Each row is a point on a landscape with many peaks, with its height.
From any point a climber steps to the highest of the 2 points nearest to it. It stops when none of these is higher. Distance is the straight distance between rows; heights are no part of it.
zenip height 12: [-24  40  46 -15  -7 -28 -31 -35 -11 -34   5 -24 -25 -34 -18 -12  -4 -43
  19  -4  -4]
tev height 383: [-28  50  -6  14 -48  -4  21 -10  50  -4  17 -60  -7  -4 -97  64  20 -30
 -21  -7   1]
levan height 376: [-19  47 -60 -14 -36  21  -6   8   3   5   5   3  30 -39 -18  32   5  17
 -45 -16  20]
Bizof height 400: [ 37 -80  11 -35  27   8  38  26  31  13 -28  30 -27 -25 -19 -35   1   9
  52 -19 -16]
romu height 74: [ 17 -26  -3  25  -2  28  47  -7 -58 -38   7 -36 -33  19   6  62 -16  54
 -25   7 -94]
foni height 253: [ 25   6  10 -34   6 -11  12  52 -27  -4 -26   6 -10 -33  28 -48   3 -21
  61   9 -40]
sozib height 317: [  3  32 -19  -6 -46  64 -15  -1   2 -15  -3   9  42 -29 -23  23  18   2
 -30 -16 -35]
sifaf height 452: [-35 -16 -44  66 -22 -58  -4 -60  72  13  12  -1 -21  33 -28  19  23   8
 -17 -16   1]
nibak height 242: [  4 -24 -54  39   2  52  26  30  88 -20   0  26  32 -40  10  10  30  14
  35  -7  12]
luvo height 169: [ 38  19  41  21   0 -72 -50  -4  25   5   9  35 -11  10  -1 -39  74  30
 -15  30 -33]
tevof height 377: [-28 -25 -40  54  35 -11 -25 -18  77  21  26  35 -14  20 -18 -10  16   3
  -3  -9  25]
vemon height 432: [ 20  -9   7 -36   3  17  -3  -7 -48  47  -8  33  22 -37 -34 -31  10  36
 -74 -24  24]
zumo height 98: [-29 -44  59  -3  -6  14 -39 -44 -15   2 -44 -68   9  15  13 -65 -39 -46
   9 -67 -13]
Givu height 487: [-20  36  25  -7 -38 -50   7 -40  20  30 -21 -16  12  16 -23  35  19   5
 -53  -3  38]
gafi height 393: [ 19 -23  49 -28  30   8 -33  -3  55 -42   3  55 -26 -41  14 -17   6  37
  55  11 -52]
Lepor height 328: [-15  66  17 -21 -70 -11 -32   7  32  13   5  -8 -12   0 -55  67  22 -49
  -7  17  17]
keme height 392: [-38  49  46   2 -20 -54 -46 -34  34  18  -9 -30  19 -13 -36  -5  49  11
 -41 -11  25]
las height 302: [  1  69  47 -14  -5 -23   4 -44 -65  24  23   5  15  31 -23 -18  20 -35
 -36  10  41]
guke height 188: [ 18   7  51   3 -39 -25  14  16 -59  15 -15 -24 -37  53 -22  33  17 -25
   9  37 -35]
Beg height 556: [ -5  22 -30  69 -50 -47  18 -14  52  21   5 -23  12  21 -49   4  74  -2
 -27  -5 -15]
kibon height 201: [  7   7  28  13  28 -42 -31  16  17  14  17  50 -16  25  20 -46  48  -9
  17  25   2]
Loni height 216: [ -6   6 -46  45  13  33  11  57  56 -15  25   0  35 -47 -10 -33  21   0
  35  -5  -7]
Tobo height 32: [ -6 -47  22 -13  14 -39 -26 -22  -2  30 -16  50 -50  57  13  41   8  38
  -1  58  22]
Rez height 233: [ -8  27  -2  48  26 -62  -3  -4 -20   1  36  11 -23  27  20 -34  25  16
  16  25   2]
zana height 598: [ 64 -54 -51 -35   5  -6  69  50 -35  16 -38  10  -7  -7  32  10 -27  -2
  28  17  -2]
Lag height 543: [ 50  62 -32  -1 -13   7  20 -11  -8  -3 -21  56  38   7  80 -54 -17 -28
  35 -14   4]
zik height 294: [ 26  28   4 -19  -1   4  -3  54  26 -18 -29  35  16 -15  39 -10  27 -40
  62  22 -25]
renit height 503: [ 64 -58 -23 -53  33   7  37  48 -19  -6  -3  43 -13  16  -6  -1 -32 -11
  53  42  19]
Met height 286: [ 13 -21 -11   9  19  16 -32  30  86  -7 -38  26  14 -47  28  16  22  16
  49   9   2]
Mavu height 350: [  6  43   9 -42  -8  17 -19 -19 -37  46  10  34  11  15 -51 -21   5 -21
 -57 -14  59]
Zul height 144: [ 23 -78 -37  43  41  59   0  78  41  24 -28  -1  14  38  38  20  -9 -30
  45  26  38]
keki height 215: [-34 -19  31   8  27  15 -50 -50 -57  -7   6 -34   8  27  53 -30 -53  -9
 -11 -27  32]
somi height 318: [-18 -59  -7   8  34  13 -12 -27  37  25  40  44  -7  19 -48  -2 -15  16
 -35 -11  63]
lesa height 64: [-20 -42  36  15  15 -63 -48   6  24  34  -4  23 -35  30 -23  15  50  44
 -15  38  21]
firuk height 30: [ -8  -3  24 -17 -13 -27  -7 -48  21 -22  -2 -18 -17 -21 -15 -25 -17 -69
  27 -40  14]
dirav height 319: [ -29   32   40  -20    1  -38   26 -101  -49  -30   13  -53    4   34
   20   28  -35  -13  -18   -9   47]
vobig height 342: [-18 -17 -26 -29  14  76  -4  -3   6   4   0  26   6  -4  13  30 -59  -8
  -7 -11  26]
Per height 298: [  6  14 -61 -34 -10  29  10   1  11   5   6  12  17  -9  -2  66 -75  -8
  -3  20  41]
neto height 49: [ 20 -15 -31  27   4 -13  61  11 -79 -19  18   3 -31   9   8  12 -13  37
  -1   7 -48]
govi height 329: [-34  24 -49  31  53  12  12  12 -42   1  34  11  43  14  27 -75   2 -24
 -26 -18  40]
ledes height 403: [ 28   3 -39 -22  33  73  61  -5 -13 -10  14  63  -1   6  22 -27 -54 -21
  23   3  -2]
gofi height 230: [ 35  20  -6 -31 -62 -25  26  47 -27  19  -7 -11 -22  26 -43  64   8 -10
  -3  48  -6]
vanu height 142: [  18   10   37   18  -23   -2   42    6 -101    7  -42  -59  -16   46
   15    8    1  -11  -22   22  -67]
Bupi height 399: [ -2   4 -14 -21  19  39  -5 -16 -38   9   4  33  53   9  43 -70 -23  -7
 -13 -44  72]
peb height 107: [  3  10  41  34   6   3  57 -25 -75 -31 -12 -83  -9  42  21  40  -5  19
 -20  24 -69]
Guge height 275: [-37  46 -34  53  29 -46 -10   3 -47   5  24 -26  15  13  53 -54   6  22
 -32  12  21]
kap height 205: [-46  -4  -1  17 -10  39  -3 -77  10  -5  10 -57 -13  38   1  55 -56 -23
 -34 -38  14]
tufo height 135: [  2  -4  50 -12  18 -67 -47  -6  28 -22  26  18 -18 -56 -30 -26  49  72
 -11  12 -24]
Tuv height 577: [-10 -49  38 -28  25  46 -21  40  17 -34 -17 -28 -28 -51 -13 -13 -21  32
  50 -21 -64]
zovo height 545: [  0 -17  -9   6  27  29  14  17 -44  11  41  18  19  -7 -47 -22   7  16
 -38 -21   0]
lora height 281: [-56 -11 -29  19 -30  17 -19 -23  14   5  -9 -53   9 -20  -9  39 -32  -4
 -36 -33 -14]
vari height 101: [-13 -28  45   0   0 -64 -23  12  12   7 -10 -14 -22 -14  -5   7  52  80
 -27  12 -13]
gunu height 197: [-40  23 -34  -2 -78  -5   6  15  21  18 -50 -66  -6  -6 -33  73  -1   9
 -34 -14  -8]
zaf height 284: [-38  90  22   7 -44   1 -42  -1   5   5  26 -32  39 -14 -39  58  38  -5
 -44  31  -1]
geke height 189: [ -2 -29 -32  25  34  38  38  80  42 -29  20 -13   4 -13  15   4   6 -31
  79  10  -7]
zarit height 474: [ 21  46 -18  -8 -13  18 -19 -35 -20   9 -16  42  44  31  73 -54 -20 -24
 -14 -32  27]
Bug height 638: [ 27  41 -40 -35 -12  -6  29   0 -48 -14 -16  32  14 -21  57  -4 -28 -10
   0   5   5]
seb height 206: [  24    6   18    0   -3  -32   12   59  -16    1  -26   -6   -5  -36
    3 -100   31   -4   20  -35  -35]
pime height 267: [-33 -24  -9  -5   4  16 -16 -50  33   2  24  -2 -23  22 -53  55 -52  -2
 -30   8  40]
dema height 428: [ 16 -93  48  -4  39  24 -14  38  27   3 -12   9 -19  -5 -22 -42   0  28
  28 -28 -45]
tuf height 456: [ 14 -34  39 -42   0  21 -35   8  39 -45   5  21 -48 -48 -17  40 -13  30
  56   0 -60]
pes height 453: [  9  18 -62  24   9   5  24  21 -15  16  30  19  25   1   8  -5  11  24
 -37   6  -3]
lis height 460: [  5   6   5  35 -41  -7   5   9  48   9  25 -50   9   4 -81  17  67 -18
 -25 -22 -33]
det height 263: [ 34   2 -53 -43 -47  11  12  55  -8  29   6   3  -6  15 -33  62 -43  -2
   2  46  34]
Pul height 763: [ 40 -11 -50 -28   0 -13  59  -3 -51   3 -19  17   9  -7  75  -3 -54  20
 -19   2 -20]
digum height 287: [  4   2  -2 -28  -1  86 -16  21   6 -28  -8   6  12 -50  10  40 -21   4
  17  -5 -32]
kanam height 33: [ 31  -5 -25   7   6   4  42 -16 -33 -39  27  19 -18 -24   0   1 -13   2
   6  -8 -59]
pif height 157: [-32 -59  48   8  38  31 -55 -39 -23   4 -13 -55 -18  37  44 -45 -58 -14
  -8 -38 -16]
tilez height 390: [-26  42  -9   4 -27 -61  29 -85 -18  10 -17  -9   0  32  12  -2  -9  -2
 -24 -11  61]
teti height 445: [ 34 -21  -4 -27  43  46  33  28 -11 -15   9  60  -3  -6  15  -8 -11  -8
  37  22  16]
gove height 343: [ 26   9  43 -21  28   5 -39  32  57 -37 -20  48  18 -47  45 -29  19  25
  66  37 -16]
Dalom height 168: [ 42 -66 -22  28  50  43  40  79  36  -2  -9  -7  -6 -19  32  15  21 -16
  72  43  27]
Taser height 273: [-39  30  19  18   5 -21  -4 -59 -62 -14  19 -50   0  59  38   3 -37 -33
 -17  -2  31]
ralo height 58: [-27 -13  32  -5   0 -38 -27 -44  10  -8 -13 -50   4   5  36 -79 -33 -47
  42 -64   5]
Dakam height 321: [-51  34  35  -2 -16 -24 -49  18   6  18  15 -17  23 -32 -31  24  66  41
 -53  18  24]

Where does a climber stop that starts at each point below?
neto: vobig
tufo: Pul
Zul: Tuv
Dalom: Tuv
foni: Tuv
ralo: Givu
Tobo: Pul
ledes: Pul
seb: Tuv
Bupi: Pul
zaf: Beg

Call two points neighbours if one is among the 2 nearest of the other. Go from one point of each pair to the other, from neighbour to neighbour, staying as high as possible. Name the lowest point that can't be avoided.
Pul and zovo: digum
Givu and Beg: zaf
lora and Givu: kap
